The views of a scene show one set of named points, each view turned or mirrored, shifted and resized as a whole, with a little noise and some points left out.
In the rows, zero is written as 128.

Scene 1
View 1
tal: [135 144 124 136 125 114 152 124 114 132 136 126 121 142 129 124 138 135
 112 115 124 128 142 123 133 114 120 141 127 145 134 143 103 139 138 119
 152 123 148 108 108 136 125 124]
Tun: [140 140 129 133 121 118 151 124 113 136 140 122 120 141 125 125 143 136
 112 118 121 131 146 126 129 114 121 141 127 147 129 143 105 139 133 117
 156 129 149 108 112 137 127 124]
tofin: [114 103  96 133 140 101 132 152 121 120 117 121 120 133 114 138 139 149
 120 107 116 132 114 131 144 124 147 141 135 121 143 133 113 138 129 122
 141 106 155 123 134 138 145 133]
Pako: [ 96 115  97 142 140 100 144 148 114 121 119 128 127 133 131 140 133 147
 125  99 130 125 120 132 142 124 137 141 140 135 147 124 116 128 150 119
 136 116 147 112 120 131 127 131]
Lizer: [135 110  95 120 134 104 128 146 129 116 110 112 117 138 101 129 140 157
 104 116 117 136 114 119 148 115 154 143 136 107 131 150  96 143 119 131
 146  86 158 127 142 143 160 136]
Mube: [108 144 132 156 129 110 161 122 101 137 150 140 123 135 154 138 142 124
 131 102 126 122 151 137 123 121 106 143 129 171 146 118 120 128 159 106
 147 155 140  95  91 125  97 122]
lomu: [125  94 101 126 132 103 123 152 124 121 129 116 118 130 104 137 149 150
 122 113 103 137 116 140 143 129 152 146 134 122 141 136 115 145 116 114
 142 112 163 127 134 144 155 136]
kig: [106 138 113 150 132 106 155 131 108 129 131 135 127 137 139 134 134 134
 123 101 135 122 139 129 132 117 119 139 132 148 143 129 113 127 156 117
 145 130 142 104 107 129 112 125]
Tabop: [115 115  93 131 140 103 137 148 120 118 110 120 124 137 111 135 132 152
 110 107 127 126 116 123 148 118 143 138 138 119 139 137 104 134 137 128
 141  95 149 123 134 138 141 133]
tenu: [146 187 156 149 117 126 175  92 103 146 155 139 126 148 156 121 134 116
 112 115 135 122 178 121 120 101  88 139 123 176 128 143 101 133 156 117
 168 156 133  89  80 129  92 113]
zal: [121 136 135 149 124 114 153 122 105 137 153 135 120 134 144 135 147 124
 131 105 114 128 152 146 122 121 110 142 128 165 141 122 122 135 146 103
 148 154 151 100  95 131 109 122]
lafi: [136 120 106 125 129 108 137 137 123 124 125 117 118 139 112 129 142 147
 109 116 118 134 126 126 141 118 141 143 131 124 134 145 101 142 126 125
 151 105 155 119 130 141 144 130]
pev: [124 118 100 128 134 106 138 144 122 122 113 118 122 139 113 130 132 151
 109 110 128 128 121 122 146 114 142 141 135 117 134 144 100 137 133 127
 146  97 153 122 132 137 145 133]
vanik: [146 137 130 131 120 116 146 124 118 132 140 122 118 142 122 124 145 137
 111 117 112 133 145 129 131 114 128 145 124 142 131 146 104 143 126 116
 158 125 153 114 114 139 134 126]
gola: [ 97 116  96 144 140 100 145 148 113 123 119 131 128 134 130 140 132 145
 127 100 133 124 121 132 141 124 133 142 137 137 146 122 117 128 154 120
 133 119 145 112 116 131 123 128]
dit: [ 99  65  53 117 152  89 111 182 135 100  86 106 119 129  84 145 135 177
 111 105 120 139  77 123 164 133 185 141 147  80 144 137 107 138 117 133
 126  60 165 146 170 144 182 146]
nubu: [194 141 134 108 106 130 135 114 129 134 141 106 111 145  98 113 153 142
  90 136  98 140 149 117 138 101 137 145 120 123 111 172  86 160  96 126
 173 104 163 126 125 151 164 127]
dem: [124 105  94 127 135 106 129 152 123 120 118 116 118 133 107 134 140 153
 114 113 116 135 114 129 147 121 152 142 136 116 137 140 106 141 122 125
 142  97 161 127 137 141 155 136]
Bakof: [138 139 123 137 123 116 148 124 116 131 136 126 122 140 125 127 141 137
 112 115 121 128 144 125 132 112 125 142 127 144 133 142 103 140 135 120
 155 125 150 108 111 137 128 125]
nati: [120 104 105 134 133 106 133 146 118 126 131 120 118 132 118 139 146 144
 123 107 113 132 125 136 140 128 139 145 133 132 140 130 117 140 128 114
 144 119 158 120 126 140 141 135]
puvut: [ 94  81  84 134 146  93 122 166 120 113 120 124 120 126 112 149 148 152
 131 101 112 132 103 147 144 136 158 144 140 121 149 120 126 138 131 113
 130 109 163 127 134 139 147 141]
View 2
puvut: [152 144 152 163 123 118  92 143 108  83 104 134 108 106 118 160  84 134
 107 159 137 108 111 136 139 133 154 126 122 137 109  98  87 139 136 133
 119 122 124 140 143 103 168 116]
tofin: [150 136 146 148 134 124  95 126 124  99 102 129 109 117 125 149 103 129
 116 161 135 113 120 127 131 128 153 116 123 133 118  99  97 138 134 130
 123 129 133 145 132 114 151 113]
tenu: [ 75  77  83  76 104 156 124  39 164 123 120 139 142 121 124 114 175 144
 150 142 133 131 126 116 113 133 144 113 152 126 111 155 136 113 116 132
 130 128 134 126 128  97  94 108]
nati: [138 134 141 144 128 130 101 120 119 100 105 138 115 114 122 152 114 134
 125 161 132 120 117 130 128 131 150 118 127 132 120 114 103 133 131 131
 128 123 126 136 135 104 147 114]
kig: [116  98 107 115 111 136 106  88 143  99 113 127 126 103 123 130 120 144
 118 147 137 110 114 124 124 132 153 118 138 134  96 121 109 128 127 132
 113 127 128 136 137 101 132 112]
dem: [157 140 151 155 143 124  92 128 121 107  97 132 104 122 127 150 106 124
 123 164 130 117 127 127 127 129 153 116 121 132 128  94 101 139 133 131
 125 133 139 145 131 119 147 112]
zal: [100 108 112 114 102 141 113  90 129  94 117 144 136 104 118 141 132 146
 129 148 133 120 114 131 132 133 145 129 139 131 103 141 108 118 125 135
 128 121 117 128 144  86 131 113]
Lizer: [161 146 157 155 154 123  89 125 127 118  92 127  96 134 130 148 112 120
 125 167 131 120 132 123 122 126 151 108 117 134 136  85 104 142 136 130
 127 138 145 148 124 129 143 112]
pev: [151 129 143 138 141 125  93 113 134 111  99 122 103 123 130 140 114 128
 123 159 132 116 127 125 123 127 154 111 125 134 120  96 107 142 135 130
 121 134 140 146 124 121 140 112]
gola: [134 112 123 130 117 126  98 108 134  92 110 123 118 102 126 138 103 141
 109 149 140 106 110 128 131 134 155 122 131 137  91 111 100 137 133 133
 108 127 132 140 138 105 148 114]
nubu: [134 143 153 136 158 144 109  98 130 145  85 148 105 158 129 143 167 110
 168 173 119 152 150 119 109 122 145 103 126 117 177 115 131 130 125 132
 156 137 149 136 113 131 113 103]
Mube: [ 91  92  96 102  94 143 114  74 140  93 123 139 139 101 118 132 133 151
 127 143 137 116 107 126 131 137 146 126 147 135  91 147 112 117 124 133
 122 120 118 129 144  81 127 114]
tal: [117 110 122 116 125 140 109  85 141 115 107 133 120 122 123 133 140 133
 137 156 134 125 126 121 121 129 151 113 137 131 120 125 118 128 128 131
 126 132 136 136 129 108 122 111]
Tabop: [155 129 140 141 137 123  91 115 132 104 101 121 103 116 127 140 104 129
 116 153 136 111 122 123 126 130 154 113 125 138 114  93 104 144 135 131
 115 132 139 146 127 122 145 112]
lomu: [146 146 157 156 134 126  98 132 111 100  99 142 111 120 122 160 108 124
 128 164 129 121 122 131 131 130 151 122 124 132 131 107  99 132 132 134
 134 125 126 140 136 108 154 112]
lafi: [138 133 142 144 131 130  99 116 127 107 102 137 112 124 122 150 123 130
 129 164 132 124 123 125 127 129 149 119 127 131 127 111 107 133 129 133
 131 129 131 139 131 111 140 110]
vanik: [117 121 130 125 128 140 106  94 134 118 105 144 122 129 122 139 144 129
 143 163 128 133 126 121 122 128 145 115 135 125 131 125 118 127 123 133
 136 130 133 134 128 109 123 111]
Pako: [135 115 123 132 118 126  94 110 133  93 111 123 117 104 125 139 101 140
 111 151 138 106 111 126 130 133 154 122 131 138  95 107 100 137 135 133
 112 124 130 142 137 104 149 116]
View 3
lafi: [106 136 112 130 120 126 123 142 133 118 121 128 115 127 142 120 150 107
 131 100 128 132 107 128 126 125 109 125 107 120 136 142 115 134 145 126
 137 143 134 121 115 132 132 108]
Tabop: [118 131 103 138 116 125 130 147 140 114 113 128 110 130 146 117 152 103
 142 102 121 125 108 138 124 135 111 113 101 114 122 144 111 145 141 121
 145 153 119 125 117 127 126 107]
puvut: [160 133  91 151 123 121 147 159 149 128 106 132 121 124 147 123 142 101
 139 103 127 126 109 145 126 128 109 117 105 116 112 141 125 147 135 141
 138 158 120 134 121 115 140  93]
tofin: [130 135 101 141 120 123 135 150 141 120 113 129 117 128 145 120 147 103
 135 102 126 127 107 135 123 127 107 121 106 117 122 143 118 142 140 130
 139 152 123 128 115 125 137 104]
Bakof: [ 98 130 120 120 127 131 108 142 126 110 126 124 103 113 127 126 137 115
 124  94 124 125 122 115 126 130 120 136 104 138 137 138 122 141 138 120
 136 139 133 129 108 145 126 120]
dem: [122 139 104 137 115 123 135 148 137 123 115 129 121 132 147 119 155 103
 135 102 128 133  99 136 124 124 103 117 109 114 126 144 114 138 146 128
 136 147 128 122 117 126 137 101]
Lizer: [106 142 109 137 108 120 136 143 136 123 116 130 123 138 152 114 164 100
 136 103 129 137  93 136 124 122  97 113 114 108 132 144 105 133 151 122
 136 150 128 115 119 126 137 103]
gola: [134 125  98 139 126 130 121 147 141 109 113 128 102 115 131 124 134 112
 142  98 117 115 125 138 122 145 124 121  96 130 116 142 122 151 133 123
 149 155 111 136 115 132 122 110]
Pako: [134 125  98 141 126 127 122 148 140 111 114 126 102 118 133 124 135 111
 144  98 117 115 124 137 123 138 123 121  98 129 116 140 121 152 134 122
 150 156 113 134 116 129 124 109]
nati: [132 136 107 135 123 124 131 151 137 122 118 129 114 120 138 126 138 107
 130  99 126 128 114 130 128 125 111 130 107 126 125 140 127 140 139 132
 135 146 130 131 115 126 138 104]
lomu: [141 140 107 137 123 121 137 153 139 130 117 133 125 120 141 128 138 105
 125  98 131 133 110 131 129 118 108 135 110 125 128 139 132 138 140 143
 129 146 137 131 118 126 151  98]
tal: [ 93 129 119 118 127 132 106 138 125 108 128 122 100 113 127 126 135 114
 126  93 120 126 125 118 127 133 121 134 104 138 135 138 121 140 138 121
 140 139 132 129 109 142 127 120]
zal: [126 120 112 123 140 135 104 145 129 113 124 126  98 101 118 133 116 120
 122  89 119 115 140 116 127 133 130 144  97 152 127 132 137 147 129 131
 138 140 129 144 108 144 131 120]
Tun: [ 91 128 121 117 130 133 102 138 123 108 128 121  96 111 124 128 135 117
 126  93 121 123 130 115 125 135 125 137 103 140 137 138 122 141 139 117
 139 139 132 132 108 146 122 122]
Mube: [120 114 113 119 143 140  94 141 129 102 125 123  86  94 109 137 111 126
 125  85 112 108 152 115 127 141 138 147  92 160 126 132 138 153 124 124
 144 144 124 149 105 147 123 124]
dit: [151 149  86 168  98 108 170 157 155 135  96 136 140 154 171 109 176  83
 155 117 132 137  72 166 122 122  88  94 110  83 109 154 100 141 151 134
 142 168 110 112 129 103 140  83]
tenu: [ 67 118 134  97 144 145  71 128 112  93 140 116  75  92 103 131 114 133
 115  78 112 114 154  94 123 142 140 152  95 166 146 132 129 142 130 109
 143 128 135 138  99 167 111 142]
vanik: [ 95 134 121 116 127 130 108 141 125 114 128 127 106 117 129 127 137 113
 117  92 128 130 120 111 127 125 117 140 107 135 142 137 126 134 142 127
 134 135 143 126 108 142 135 116]
pev: [109 137 108 136 115 127 125 143 136 116 117 127 111 129 144 117 152 104
 136 102 123 126 106 134 125 132 109 118 105 118 128 146 113 141 144 120
 141 150 124 121 118 129 130 109]
kig: [118 120 108 126 132 137 105 142 135 103 120 123  92 107 122 126 128 119
 135  91 114 114 136 126 125 143 132 130  96 143 122 138 126 151 132 121
 148 148 118 137 111 142 119 119]
View 4
nubu: [123 133 149 124 111 208 131 141 147 152 152  78 141 146 135  66 145  82
 109 128  97 181 151 212 128 119  87 119 115 125 152 116 144 162 111 132
  99 119 132 119 101 178 116 155]
Tabop: [154 136 124 113  83 144 124 136 150 129  90 130 130 152 118 118 153  99
 108 192  77 135 108 110 161 137 163 132 146 164 144 111 120 131  94 126
 118 156 113  95  97 155 141 121]
zal: [125 124 123  42 115 126 114 111 133 116 106 151 134 129  90 154 128 106
 131 151 125 132 116 137 107 127 113 163 111 164 165 142 103  92 108 138
 151 127 115  82 129 119 157 119]
Pako: [151 136 118  81  95 120 117 127 144 120  81 150 125 143 104 146 147 109
 113 193  94 125 105 102 152 142 161 151 141 168 151 125 103 111  90 129
 133 150 109  86 108 135 151 113]
nati: [126 128 130  89  91 148 116 136 152 121 101 118 144 146 113 126 121  94
 113 185  93 146 104 116 140 129 144 142 123 145 150 113 116 112  88 123
 123 154 118  91 114 146 142 111]
lomu: [122 127 140 102  87 162 110 145 158 128 105 105 153 159 123 113 113  89
 106 193  78 153 103 110 148 129 149 131 120 134 151 100 120 112  78 120
 112 164 122  95 111 158 140 106]
pev: [150 137 128 113  91 151 125 136 152 132  98 123 130 152 121 111 155  99
 109 185  79 142 115 130 162 135 156 129 143 158 144 113 117 134  93 123
 116 146 116  98  99 154 138 127]
Lizer: [149 140 136 135  83 172 126 145 157 140 108 106 141 157 133  94 148  92
  99 190  67 152 112 127 172 131 161 116 141 148 139 100 128 147  86 117
 103 155 117 106  91 173 130 131]
Bakof: [142 134 128  79 111 148 126 122 136 125 119 134 127 135 107 125 150 101
 122 147 112 139 131 160 124 131 116 145 127 163 159 133 119 124 114 137
 132 127 118  94 113 138 141 141]
Tun: [142 129 126  77 117 140 125 116 135 126 119 144 124 132 102 128 161 107
 126 143 117 138 134 168 123 131 110 151 126 168 159 140 113 129 118 138
 140 119 110  94 112 134 141 143]
kig: [148 130 113  62 107 120 122 115 135 117  94 159 120 132  95 152 157 113
 125 163 113 122 115 131 130 135 135 158 133 179 158 141 105 112 108 137
 145 129 108  85 113 119 150 131]
dem: [140 135 137 118  85 156 122 145 157 129 102 107 145 157 120 105 135  91
 105 195  70 148 108 113 162 136 159 128 134 147 144 104 120 130  83 120
 108 161 116  98 100 163 136 117]
dit: [153 141 136 160  47 162 117 169 178 137  74  92 151 178 141  92 129  83
  80 252  25 149  73  48 214 142 225 103 157 139 128  67 125 138  52 103
  86 197 114 100  79 190 132  94]
tofin: [147 131 125 100  84 141 116 140 153 124  85 129 139 151 115 131 138  99
 107 204  78 136  98  90 162 136 170 136 136 158 149 107 113 117  77 120
 124 161 116  97 100 152 145 110]
tal: [140 133 126  77 112 146 125 118 135 125 118 136 127 135 104 122 155 105
 121 146 113 137 131 164 125 132 114 147 128 165 155 136 116 131 113 137
 134 123 113  95 115 136 141 141]
gola: [151 134 115  81  91 120 117 126 144 116  81 154 130 142 103 149 151 108
 111 190  92 123 104  99 144 136 160 149 139 172 153 126 103 106  92 131
 137 145 107  85 108 132 152 116]
Mube: [134 128 119  33 124 112 118 101 124 111 102 168 122 122  80 166 139 115
 136 146 139 125 118 146 100 127 107 174 115 178 167 153 100  88 119 140
 163 123 110  79 134 105 159 127]

Which points are out of place in each view (at most two, in the order of its rows)? Write none if all are in place.
view 1 => Tun, zal
view 2 => lafi
view 3 => lomu
view 4 => tofin

Scene 2
View 1
kof: [109 132 147 119 149 157 128 101 157 104 122 137 128 136  96 134 118 126
 130 103 114 124 119 137 135 140 134 101 141 124  95 126 118 101 127 137
 119 129 107 121 137  91 168 111]
kob: [115 120 140 128 125 143 150 100  99 121 142 146 122 116 118 135 114  98
 137  95 117 121 122 124 134 122 159 119 153 124 126 125 103 116 129 130
 131 128 132  98 118 110 130 102]
zubik: [121 118 134 108 168 142 139 106 100 152 106 145 131 123 109 128 145 165
 167 131 130 126 131 143 122 117 121  93 102 151 109 131 124 112 141 116
 136 136 117 143 146 107 143 145]
fanof: [110 138 147 122 130 158 124  90 164  94 125 133 127 138 102 133 103  97
 113  91 106 110 111 125 139 145 150 118 169 111 108 121 113  98 112 149
 124 124 116 109 122  88 161  88]
Dolev: [114 130 141 117 142 153 132  98 143 112 119 136 128 132 106 130 118 117
 127 101 114 116 119 130 132 137 141 108 147 125 111 124 116 103 121 138
 126 128 121 119 130  95 152 106]
mese: [119 133 135 111 131 155 106  85 160 106  95 127 125 137 113 119 115 106
 110 101 109  95 103 114 128 144 146 123 165 122 125 119 125  89  93 148
 139 125 129 118 121  81 149  87]
dosig: [124 118 132 112 147 142 138 100  99 143 110 142 127 121 120 122 136 138
 153 118 125 116 123 127 122 120 139 110 127 143 126 128 118 111 125 122
 141 134 132 127 129 103 131 125]
Dadu: [110 136 145 116 147 160 118  94 170 101 110 130 130 141  99 131 115 121
 120 103 111 113 111 132 134 145 134 108 145 123 100 123 123  94 116 145
 124 129 109 124 135  84 172 101]
viro: [115 126 140 120 129 149 135  96 123 118 128 140 122 124 112 132 114 103
 130  98 114 116 116 122 132 130 154 118 155 122 121 124 111 108 118 134
 130 130 130 106 121 102 143 100]
Guk: [126 123 127 106 143 146 118  95 115 141  91 135 128 127 119 116 136 139
 141 119 122 106 116 120 119 128 138 118 131 142 132 125 128 100 109 132
 146 132 135 132 126  92 133 116]
Fom: [121 119 137 121 133 144 140  99 101 131 124 142 122 120 120 128 123 116
 142 105 119 116 120 122 128 122 152 118 144 132 126 127 111 113 123 129
 137 131 134 112 121 105 129 111]
pel: [119 118 133 115 147 143 138 101 101 140 115 143 128 123 116 127 135 136
 152 117 125 121 124 129 126 121 137 107 125 139 123 127 119 113 131 124
 135 134 127 127 133 107 137 126]
Nodez: [127 120 131 116 137 142 133  97  94 142 111 141 123 117 124 121 128 123
 144 114 123 113 120 119 123 118 149 118 136 139 134 127 116 109 118 125
 144 131 140 119 120 106 124 115]
difid: [128 122 127 111 137 142 126  96  99 143 101 136 123 124 125 118 131 126
 142 116 121 107 116 117 119 124 145 120 136 138 136 124 122 104 112 128
 147 133 139 124 123  98 126 114]
Nizim: [122 120 131 109 149 144 131  99 107 141 104 139 127 127 116 124 136 141
 150 119 123 116 121 128 122 123 135 108 123 143 122 127 125 105 120 126
 139 133 126 131 132  99 136 124]
sop: [130 115 125 113 136 136 138  98  74 154 108 143 123 113 130 119 135 128
 155 117 125 110 122 117 120 112 150 122 131 145 144 129 116 113 120 119
 150 132 144 122 119 108 113 119]
View 2
Dadu: [147 167 121 164 123 151 132 144 142 125 127 143 138 130 147 130 164 123
 118 119 114 171 111 119 117 129 109 111 156 143 144 102 122 103 160 130
 123 119 134 146 125 123 151 192]
fanof: [170 172 127 159 123 134 135 153 152 139 126 138 128 144 155 135 170 123
 128 114 117 161  94 120 125 117 113 118 157 136 152 125 113  97 161 123
 134 138 132 160 134 129 152 187]
zubik: [ 97 107  77 151 108 171 121  89  67  95 118 133 147 104 100 128 172 152
 127 140 122 165 144 138 122 127 112 133 128 124 117  90 134 119 119 123
 126  94 138 106 118 109 166 158]
difid: [129 115  99 130 114 123 121 109 119 109 111 108 121 119 124 134 165 142
 140 124 127 137 127 133 131 120 121 140 121 129 132 137 124 106 117 130
 137 117 133 130 138 110 160 141]
kof: [145 159 110 169 123 160 131 133 118 123 124 149 144 133 137 133 169 130
 120 121 115 176 111 125 121 123 110 117 156 132 140  97 124 105 155 119
 125 122 137 143 121 125 157 192]
kob: [159 133  91 146 119 126 131 122 104 132 115 129 124 141 125 139 190 148
 154 118 132 147  94 139 149  97 122 145 135 113 138 145 114 104 126 101
 149 145 129 153 133 128 165 160]
sop: [123  97  85 126 111 123 118  94  97 108 107 104 123 115 111 137 171 153
 151 126 132 130 127 140 140 114 123 150 113 122 124 146 121 113 105 122
 147 119 132 127 138 111 166 126]
Nizim: [118 113  97 141 112 144 121 104 104 102 117 120 135 112 115 132 167 140
 132 130 124 152 132 131 125 124 117 132 127 129 129 114 126 111 124 131
 134 107 134 122 130 111 160 153]
Guk: [121 122 106 131 115 132 120 111 125 103 114 109 129 109 126 133 158 137
 129 126 121 140 135 126 120 132 116 127 121 141 129 124 127 112 123 141
 131 106 136 124 134 109 159 143]
Nodez: [132 114  92 133 114 125 124 106 110 114 112 111 125 120 121 135 170 146
 144 128 127 138 122 134 136 114 123 141 120 125 131 138 121 110 116 125
 140 123 132 132 137 113 162 142]
Dolev: [147 152 111 155 120 146 131 132 126 125 122 137 135 131 136 134 171 134
 129 119 118 165 110 125 127 120 114 122 147 131 140 114 124 104 145 121
 131 126 134 144 129 123 155 178]
pel: [123 117  84 152 114 154 124 103  82 110 117 130 138 118 112 135 181 149
 138 130 126 160 122 141 133 113 117 137 132 121 125 111 125 111 123 112
 135 117 136 127 124 118 167 162]
mese: [156 159 135 139 124 120 130 148 171 129 121 119 120 130 157 134 154 120
 127 114 115 147 110 111 118 129 115 112 141 149 150 134 116  98 153 143
 129 124 131 152 139 120 150 166]
viro: [154 141 104 146 118 129 129 127 123 132 117 129 125 137 134 136 178 137
 145 116 127 149 100 132 138 109 120 136 140 123 140 139 117 103 136 115
 142 140 130 152 136 124 159 163]
dosig: [121 116  91 138 113 143 124 101  95 108 115 117 131 116 115 135 171 147
 138 129 128 146 128 137 129 119 120 136 122 128 128 122 127 112 117 123
 136 113 135 123 130 111 164 148]
View 3
viro: [121 136 131 145 119 127 115 127 101  91  96 165 122 146 153 112 143 122
 130 101 129 127 135 110 128 150 130 132 129 147 116 125 152 103 112 128
 134 136 134 128 113 140 130 117]
Dadu: [ 91 158 128 123 127  99 135 124 106 121  68 185 140 127 144  98 130 119
 133  93 155 148 134 103 138 145 129 147 132 138  99 110 157 135 156 130
 125 110 138 140 116 160 146 102]
fanof: [109 155 134 146 117 103 111 124  90 100  77 184 128 133 152 100 130 129
 147  86 140 137 125 105 125 146 111 145 142 145  96 104 150 123 152 125
 131 134 131 124 112 156 150  90]
pel: [ 95 135 119 116 133 133 144 132 120 118  95 157 135 152 147 112 154 106
 108 118 142 137 144 114 148 162 159 128 112 141 134 141 165  94  91 141
 132 102 150 148 114 125 107 144]
sop: [140 110 124 142 137 174 138 131 119  90 109 135 128 168 148 136 155 125
 102 129 122 113 159 119 119 143 164 121 102 136 146 161 170  91  63 138
 140 143 136 144 119 128 102 159]
Guk: [114 130 127 129 142 155 159 129 121 113  80 157 148 151 137 128 135 127
 104 117 148 136 163 107 119 133 160 140 112 129 121 146 173 131 112 136
 127 131 137 151 127 158 120 144]
difid: [126 122 128 137 138 159 144 129 116 101  91 151 141 158 143 127 142 130
 108 116 138 123 159 112 115 136 155 134 110 134 127 148 167 119 100 138
 131 137 134 145 124 151 119 144]
zubik: [ 77 136 113  96 143 140 173 135 142 136  87 153 150 151 136 117 154  97
  91 127 155 148 158 113 156 156 181 128 102 135 144 154 176 106  86 145
 126  87 155 165 120 122  98 162]
Nizim: [ 97 131 120 111 141 147 164 131 130 123  83 156 149 152 138 122 146 113
  98 120 152 138 159 111 136 144 167 134 108 135 132 151 174 115  98 144
 128 108 148 158 126 141 110 152]
dosig: [105 128 123 125 138 149 147 129 124 112  95 149 137 156 144 122 150 115
 104 118 140 130 154 115 132 148 160 128 109 138 132 150 169 106  88 139
 132 119 143 151 117 135 109 147]
Dolev: [102 146 131 129 126 113 132 122 106 113  81 173 134 139 145 106 136 120
 128 100 144 141 136 109 136 150 133 138 130 142 111 120 157 118 128 130
 129 120 139 136 114 148 134 114]
Fom: [121 130 124 141 128 141 125 127 111  94 101 156 126 154 151 120 147 120
 121 112 130 125 143 115 130 150 146 130 117 144 128 137 159 100  91 135
 136 132 138 139 117 134 119 133]
kof: [ 81 157 125 120 124  98 132 125 108 124  76 181 136 132 147  98 137 112
 131  95 152 149 129 104 150 155 132 139 133 143 107 112 157 118 139 134
 125 102 141 139 113 145 135 109]
mese: [123 143 138 146 130 130 131 125  96 101  69 177 142 142 143 115 121 139
 133  96 146 134 145 101 107 129 122 153 133 136  94 120 159 145 157 126
 125 145 127 131 121 181 154 103]
Nodez: [128 123 127 136 133 153 136 128 117  99  97 147 131 156 146 126 148 124
 109 115 133 125 154 114 122 142 156 130 111 137 133 147 166 106  89 135
 136 136 136 144 122 138 117 147]
View 4
Dadu: [136 127 126 138 128 113 149 112 120 129 101 137 130 113 114 122 119 129
 119 125 111 133 106 139 147 140 161 123 157 126 122 108 108 109 122 137
 115 127 125 131 138 126 140 131]
fanof: [125 139 134 137 133 114 149 125 131 126  98 149 128 113 120 119 122 124
 126 123 113 133 108 126 145 137 165 117 169 143 119 111 105  99 114 132
 120 119 125 124 134 115 147 122]
Dolev: [125 134 136 137 124 124 144 118 116 124 100 132 132 113 115 121 122 122
 126 123 126 132 114 135 138 144 158 124 156 129 125 121 113 117 126 131
 117 128 128 121 137 123 138 134]
kof: [131 130 130 142 126 121 149 110 114 128  96 129 134 107 118 120 116 126
 125 126 117 134 110 139 147 144 161 123 157 119 123 114 111 115 121 138
 109 128 122 126 137 123 134 141]
Guk: [128 130 133 123 120 128 135 115 107 128 110 120 130 126 101 131 133 127
 125 121 142 130 118 151 128 143 140 129 134 129 143 132 117 132 153 117
 133 131 144 119 144 136 137 130]
Nizim: [126 132 135 130 117 135 137 111 100 126 105 113 135 119 107 127 127 122
 127 122 140 132 120 149 126 144 143 130 136 120 141 135 118 137 148 122
 124 133 137 119 143 134 130 140]
difid: [118 138 141 126 120 134 134 123 109 124 108 121 131 122 106 129 131 121
 131 119 145 130 123 142 121 143 141 126 139 136 142 138 118 133 152 113
 131 127 145 114 141 132 138 129]
mese: [130 131 131 125 134 108 143 127 134 127 109 149 125 125 108 130 129 127
 121 118 120 131 107 136 139 134 157 119 156 148 130 112 105 105 130 123
 134 123 138 126 139 128 150 112]
kob: [103 151 153 137 121 142 141 126 112 116  97 126 135 110 129 119 127 110
 143 120 143 131 128 124 124 144 152 120 159 140 128 140 118 123 130 122
 121 123 135 106 134 113 140 132]
Fom: [112 144 147 133 119 138 137 124 109 120 101 122 133 115 118 122 128 114
 138 120 143 131 126 133 123 144 147 123 149 135 134 141 117 129 139 118
 122 126 137 107 137 122 138 134]
zubik: [130 126 129 137 110 141 138  99  83 127 100  94 139 112 107 124 121 122
 125 128 143 131 122 160 127 153 140 137 127  97 142 140 123 151 152 132
 113 137 132 120 144 139 121 160]
viro: [113 145 146 135 124 133 144 126 118 122 101 135 132 114 122 120 126 116
 135 121 134 130 120 127 130 143 154 120 157 142 126 130 115 116 129 122
 122 123 134 113 135 117 142 128]

Which points are out of place in each view (at most two, in the order of its rows)? Write none if all are in place.
view 1 => pel
view 2 => none
view 3 => sop, Nizim
view 4 => none
